Points on a hilly landscape, in no order, each with its height.
From any point a ball rolls to the lowest of the 2 points nearest to it. It stops when none of these is lower. Distance is the straight distance between rows; heights are no part of it.
k331: [159 136 103 132 120  87 120  97 120 140 115 106 153 121 103  84 124 135
 124 155  71 113 125 131]  (h 24.2)
k532: [110 131 163  83 141 151 128 100 147 142 121 135 134 145 148 172 161  94
 140 136 230 115 185 120]  (h 60.7)
k119: [167 147 121  92 125  95 164  95 143 152 133 133 133 125 130  85 137  98
 154  89 151  89 120 134]  (h 39.5)
k423: [144  76 123 121 131  68 166 104 154  84 125 131 154 120 125 186  76 162
 124 121 154 127  83 126]  (h 66.0)
k41: [ 80 149  88 109 151 145 168 152 159  98 125 134 124  72 137 112 156 139
 113 168  69 127 160 158]  (h 53.8)
k667: [143 158 140 129 190 140 135 135  80 104 151 144 109 106 157  81 143 182
  99 152  57 138 134 101]  (h 63.8)
k485: [140 147 163 111  86 102 125 121 167 144 123 136 149 109 111 132 147 133
 104  80 163  97 147 116]  (h 87.6)
k604: [159 112 138 110 199 133 120 113 108 162 131 111 128 136 114  96 145 140
 133 132 130 141 167 106]  (h 43.5)
k364: [117 119 124 131 151 126 180 172 147 112 136 163 125 124 129 158  81  79
 127  87 199 148  78 139]  (h 52.4)
k200: [126  99 100 112 134 164 129 150 124 116 165 164 140 104 174 142 102  77
 123 133 174 162 161 144]  (h 74.6)
k24: [124 107  99 117 142 125 119 113 140 109 131  84 123 138 101 150 164 140
 162 129  91 123 151 128]  (h 44.9)
k999: [148  62 163 142 143 119 108 153 162 147 118 112 132 122 131  81 194 120
 198 153 133 158 115 160]  (h 75.0)
k76: [131 128 110 128 140  75 128 116 131 117 127  50  89 111 117 165 185 130
 191 160 116 111 162 153]  (h 39.1)
k607: [141 122 111 138  86 150  82 134 104 147 132 127 128 171 135 138  74 108
 114 115 119 125 134 119]  (h 14.8)
k730: [126 126 166 136 171 109 166 148 134 100 152 174 159  82 183  72 154 178
 130 138  86 128 139 145]  (h 56.9)
k883: [ 86 152 162 145 162 143 135 164 115 113  95 150 116 143  65 136  76 114
  95 128 146 149  56  89]  (h 53.4)
k900: [ 91 180 145 150 119  98 127 177 160 153  78 107 156  77 118 140 120 120
  96 145 183 118 185 137]  (h 82.5)
k978: [119 105  89 126 122 169  98 115  65 126 131  91  75 221 115 135  99 126
 136 140 107 147 122 104]  (h 17.4)
k416: [134 129 103 106 106 161 114 109 119 110 160 131 134 155 131 147 165 148
 135  95 118 141 150 103]  (h 49.9)
k595: [121 182 125 125 129 133  99  98  90 148 127 110 122 184 109 113 134 133
 109  73 123 113 138  93]  (h 46.5)
k764: [ 79 118 139 129 175 150 158 180 156  90 100 162 148 120 101 144  75  95
 101 122 177 165  69 121]  (h 48.5)
k788: [ 89 112  80 129 161  89 172 144 122 102  95 140 150  80 210 182 122 115
 112 158 145  99 168 159]  (h 45.2)
k727: [143  76 105 145 164 164 104 152 123 120 126 153 106 134 161 152  89  95
  98 148 187 179 147 120]  (h 71.4)
k912: [122 117  92 110 150 125 168 117 121  83 139 175 146 120 200 172 129 130
 167 162 140  95 174 163]  (h 49.5)
k357: [ 87 122 100 127 175 133 103 125 137 108 161  68  60 122 114 144 159 119
 157 162  91 153 142 149]  (h 45.5)
k699: [ 66 148  27 121 140  90 198 137 123  88 122 133 115 111 162 154 108  90
 126 133 114 123 148 126]  (h 47.0)
k362: [121 101  79 149  87 170  93 132  82 143 173  94 110 169 119 143 120 121
 206 115  85 165 110 155]  (h 45.4)
k640: [148 138 134 125 179 113 170 150 133 105 124 165 108 106 136 114  99 114
 121  98 157 130 100 143]  (h 55.8)
k182: [132 136  69 115 174 138 148 150  80 152 178 132 159 162 150 126  77  97
 170  90 146 123 164 134]  (h 16.8)
k403: [196  84 139 156 168  51 130  77 104 119 135 144 137 113 140 130 105 162
 127 176 146 139  89 101]  (h 60.1)
k762: [135 109  94 140  87 152  87 106  53 136 151 121 119 198 151 135  86 154
 116 147  80 109 129 118]  (h 4.5)
k918: [ 86 174 116 135  53 124 121 126 160  92 126 143 117 146 116 202 152  98
  93 149 154 138 124  81]  (h 26.7)
k884: [ 98 126 173 160 152 135 140 184 154 123  79 141 122  64 110 143  93 107
  90 139 169 158 101 141]  (h 41.5)
k335: [ 97 167 132 126 151 163 133 191 158 145 108 111 127  72  96  80 146 127
 141 128  91 111 165 180]  (h 49.2)
k482: [ 90 155 109 111  63 113 122 100 165 106 104  82 120 146  83 185 160 115
 119 168 139 129 155  89]  (h 15.2)
k87: [129 101  76 136 143 139 127 125 101  93 163 149 136 163 153  70 119 129
 148 157  54 154 135 102]  (h 42.5)
k597: [159 100 113 163  93 152 116  81 101 131 187 167 122 150 155  85 127 125
 129 106 109 153  51 122]  (h 53.2)
k74: [101 172 160 111 123 153 127 149 164 158 127 125 141  90  97  79 173 173
 139  93  86 106 166 139]  (h 52.3)
k784: [147  92  98 168 147 155 106 161  92 142  95 145 101 112 161 101  66 110
  99 179 108 139 134 148]  (h 63.1)
k794: [ 88 174 102 122 143 157 126 152 117 114 109  75  67 143  67 107 112  79
 138 135  47 134 113 138]  (h 32.3)
k235: [ 96 154 138  90 180 151 151 134 142 126 137 102 130  83 120  99 188 164
 144 176  90 124 164 130]  (h 58.7)
k665: [145 107 128 139  82 155 114  79  82 135 197 153 130 163 138 153 110 163
 119  70 133 167  32 122]  (h 55.3)
k21: [131 105 135 123 163  94 178 117 122  89 130 188 159 113 189 102 152 137
 177 161 112 118 153 138]  (h 53.3)
k147: [132 136 154 129  69 111 145  82 167 118 145 133 121 116  90 144 125 143
 104  70 140 119  50 121]  (h 54.8)
k81: [137  82  91 118  48 159 114 141 154 132 157 150 168 134 131 119 130 101
 152 120  86 134 121 141]  (h 50.1)
k289: [127 113 110 152 102  96  71 137 148 142 100  57  90 150 108 181 152  84
 157 148 155 141 148 152]  (h 38.3)
k620: [128 154 188 139 132  97 143 140 159 147 112 121 186  69 100 145  87 190
  91 124 139 107 103 135]  (h 88.5)
k890: [124 151 121  81 115 162 152 125 138 137 149 168 172 128 161 137 126 103
 182  88 153  94 167 161]  (h 89.7)
k268: [180 142 160 155 118  89  95  90  76 171 113 114 105 138 127 104  86 164
  75 163 126 114 105 117]  (h 40.1)
k265: [151 118 155 145 176 163  98 124 103 169 102 121 109 126 110  61 137 152
 119 168  85 129 143 129]  (h 53.1)
k189: [133 105  96 129 195 140 106 143 100 148 160 101 135 152 127 117 116 108
 178 101 120 131 148 135]  (h 29.5)
k451: [153 136 136 135 172 111 136 135 122 112 124 141 107  90 133 104 111 160
  95 134  94 140 123 125]  (h 60.6)
k294: [133 134 165 133 140 138  79 104  94 157  79 103 120 182 105 154 146 142
  95 160 166 139 178  92]  (h 59.2)
k642: [127 156 155 156 111  81 145 137 126 103  90 128 126 136  79 170  83 119
 102 134 148 146  75  81]  (h 58.2)
k383: [111 118 133  75 112 183 119 122 153 150 134 120 141 173 125 158 173 100
 138  98 200 164 140 118]  (h 64.8)
k188: [105 166 106 155  98 149 100 166  97 147  96 128 128 181 108 134  87  64
 111 145 136 119 132 121]  (h 21.4)
k741: [ 77 168  86 138 107  95 157 165 132  81 121 136 118 115 146 179 114 113
 100 113 131 125 128 116]  (h 43.6)
k519: [145  89  57 142 126 132 122 112  94 108 129 111  98 172 111 112  99 134
 152 178  46 119 124 113]  (h 34.7)
k677: [151 131 206 103 154 106 142  96 135 113 130 127 134 115 137 171 150 215
 125 137 156 122 114 100]  (h 41.6)
k600: [ 91 145 126 128 128  69 117 105 144 131 119  46 101 140  79 189 164 106
 158 170 156 126 152 114]  (h 30.2)
k479: [122  72 100 178 161 147 113 169 118 115 105 152 113  80 167 138  71  94
  96 164 156 176 127 162]  (h 67.5)
k311: [154 100 181 112 130 132 124 118 146 121 141 151 145 111 172 166 193 194
 127 131 188 120 146 109]  (h 50.8)
k18: [188 101 169 135 172  91 125  82 122 126 107 119 117 115 149 129 148 176
 116 161 158 139 130  96]  (h 52.6)
k936: [181 182 121 102 138  75 163  81 130 142 122 108 129 107 122  84 116 127
 118 130 117 105 112 123]  (h 33.6)
k768: [120 165 132 127 151 177 108 143 108 117 161 141 119 135 131 104 145 196
 113 103  53 110 148 118]  (h 58.9)
k533: [140 139 146 104  86 130 149 120 143 139 199 186 178 102 185 137 121 116
 161  54 171 107 119 165]  (h 89.1)
k80: [ 93 145 152 153 150 127  86 188 154 170  89  82 153  97  98 125 132 106
 124 150 164 113 191 169]  (h 80.6)
k26: [147 180 144  90 137 112 200 116 167 138  88 153 120  90 134 114 127  90
 152 118 143  95 154 158]  (h 43.4)
k489: [112 124 162 154 185  79 160 156 122 123  67 107 148  57 147 165  93 143
  87 135 164 154 105 143]  (h 27.2)
k790: [146 132 133 129  71  99 133  98 166 134 173 153 174 101 150 126 145 136
 117  67 157  87 101 154]  (h 88.6)
k799: [161 118 151  83  99 142 168 113 186 131 144 174 129  97 139  65 178 128
 133  99 116 125 110 145]  (h 41.0)
k177: [150 166 133 147 109 103  88  81 114 175 136 122 144 134 109 103 116 126
  81  89 128 106 132 136]  (h 41.4)
k736: [147 124 140 151  13 112 127 118 167 121 111 146 118 149  96 149  96  98
 100  83 148 138  61 100]  (h 52.8)
k901: [140 130 126 112  98 159 115 118 111 109 189 154 139 144 159 164 113 167
 140  65 148 154 103  98]  (h 53.7)
k907: [140 118  42 152 125 143 143 125  96 118 120 113  81 198 107 120  73  92
 131 137  85 128 133  97]  (h 27.3)
k227: [173  69 128 112 158 145 131 124 159 148 105 119 125 128  87  58 163  93
 168 137 113 156 120 135]  (h 72.8)
k939: [156  54 133 166 147  85 115 104 125 115 144 138 163 125 126 160  74 176
 116 153 140 122  73 128]  (h 65.2)
k134: [158 142 164 139  87 110 121 112  85 156  87 111  62 181 117 116  74 122
  72 154 121 124  78 106]  (h 47.3)
k23: [146 135  94 128 138 106 160 111  94 138 180 159 181 166 167 108 105 109
 209 104 137  91 136 150]  (h 26.4)
k836: [112 132 163  95 125 197 117 133 172 141 106 140 113 132 131 120 163  84
 107 114 176 156 152 111]  (h 67.7)
k695: [128  99 176 151 134 157  57 159 153 193  96  98 146 113  95 107 140 128
 141 122 154 124 172 173]  (h 78.9)
k165: [106 158 121 123 178 158 109 130 116 131 126  79  61 135  78 115 162 109
 154 100  76 144 119 129]  (h 38.2)
k946: [100 180 118  88 148 122 181 171 160 128  98 122 133  76 114  83 132  75
 144 100 113 102 160 170]  (h 46.3)
k976: [153  93  96 125  49 165 124 101 140 131 179 177 156 129 155  78 131 108
 133  92 110 155  87 125]  (h 51.4)
k770: [151  80 137 124 130 128  78 134 130 172 131  92 153 131 117 121 172 134
 185 114 148 128 145 162]  (h 77.1)
k591: [142 124 180 169  61 103 116 109 115 143 101 140  83 164  92 125  87 112
  86 121 151 126  45 108]  (h 50.7)
k44: [145  83 123 155 151 188 101 149 106 130 127 160 114 119 149  64 135 134
 118 171  80 139 127 135]  (h 58.4)
k237: [139 149 170 102 151 136 152 120 156 145 132 139 145 100 132  77 198 181
 125 134 112 118 162 115]  (h 56.3)
k664: [112 119 113 155 168  55 159 156  85 118  79 128 150  68 188 169  93 131
 107 132 159 112 135 146]  (h 39.8)
k244: [ 75 180 138 132 149 158 100 150 112 141 141  98 128 133  89 111 153 165
 131  99  45 109 165 150]  (h 55.7)
k426: [122 134  97 105 143  85 145 106 131 125 171 130 176 156 134 101 145 135
 193 101 101  73 136 152]  (h 31.2)
k167: [ 60 181 110 151 130 151 112 164  95 117  99 116  91 161  91 117  96  69
  93 168  91 121 132 123]  (h 26.5)
k241: [143 187 195 137 101  99 134 148 158 149 100 117 142  75 113 145 136 159
  97 116 177 119 146 108]  (h 85.5)
k324: [124  94 100 159  80 150  65 140 111 147 140  82  61 156 127 159 150  91
 176 125 125 159 118 170]  (h 42.2)
k823: [163  86 151  95 123 139 133 121 142 140 124 135 152 124 162 151 154 134
 137 137 187 112 169 133]  (h 56.1)
k398: [164  84 138 151 160 140  79 118 110 155  91 123 107 139 132 144 103 124
  91 161 172 139 171 103]  (h 65.9)
k321: [113 113  59 117 125 114 170 136 152  83 105 120 112  99 140 137 130 104
 126 161  98 127 151 135]  (h 50.3)
k405: [ 92 171 173 138  48 158 114 150 153 108 131 150 124 157 106 187 150 139
  97  94 148 137 103  92]  (h 33.1)
k390: [144  98 126  75 143 171 162 132 161 127 111 146  96 115 117  92 171  71
 141 127 148 142 135 134]  (h 70.3)
k298: [112 177 155 136  99 121  90 119  78 156  92  90 122 192 106 155 125 154
  95 142 125 105 141  88]  (h 52.5)
k891: [142 119 174  83 112 159 157 113 164 111 174 179 137 126 162 106 207 160
 145  82 146 129  91 123]  (h 37.2)
k32: [139 136 192  99 158 123 162 107 157 107 154 171 138 102 149 131 176 203
 145 106 131  99  91 131]  (h 30.9)
k750: [136  87 108 134 111 109 118  99 119  98 151 116 158 167 152  86 165 160
 152 165  60 142 140  89]  (h 48.2)
k481: [ 69 179 143 128 111 128 151 154 159  63 149 138 135 132 118 197 136 144
 117  89 151 125 111 101]  (h 38.8)
k248: [105 104 149 120 128  79 163 141 152  82 100 127 164 130  94 197  80 111
 118 121 187 137  92  87]  (h 62.6)
k445: [105 105  69 110  74 201 115 141 117 117 179 112 136 150 126 149 116 110
 168 137  74 166 128 143]  (h 48.1)
k523: [139 125 151 148  70 121  83  95 106 194 125 126 159 137 121  77 133 159
  88 141  92  83 124 163]  (h 36.8)
k3: [163 151 131 158 100  98 109  96  98 148 138 121 121 126 133  84 113 167
  75 167  58  92 101 140]  (h 32.0)

For each start below, name the point where the ball stops.
k235 -> k482
k294 -> k331
k727 -> k182
k357 -> k762
k667 -> k331
k200 -> k182
k237 -> k331
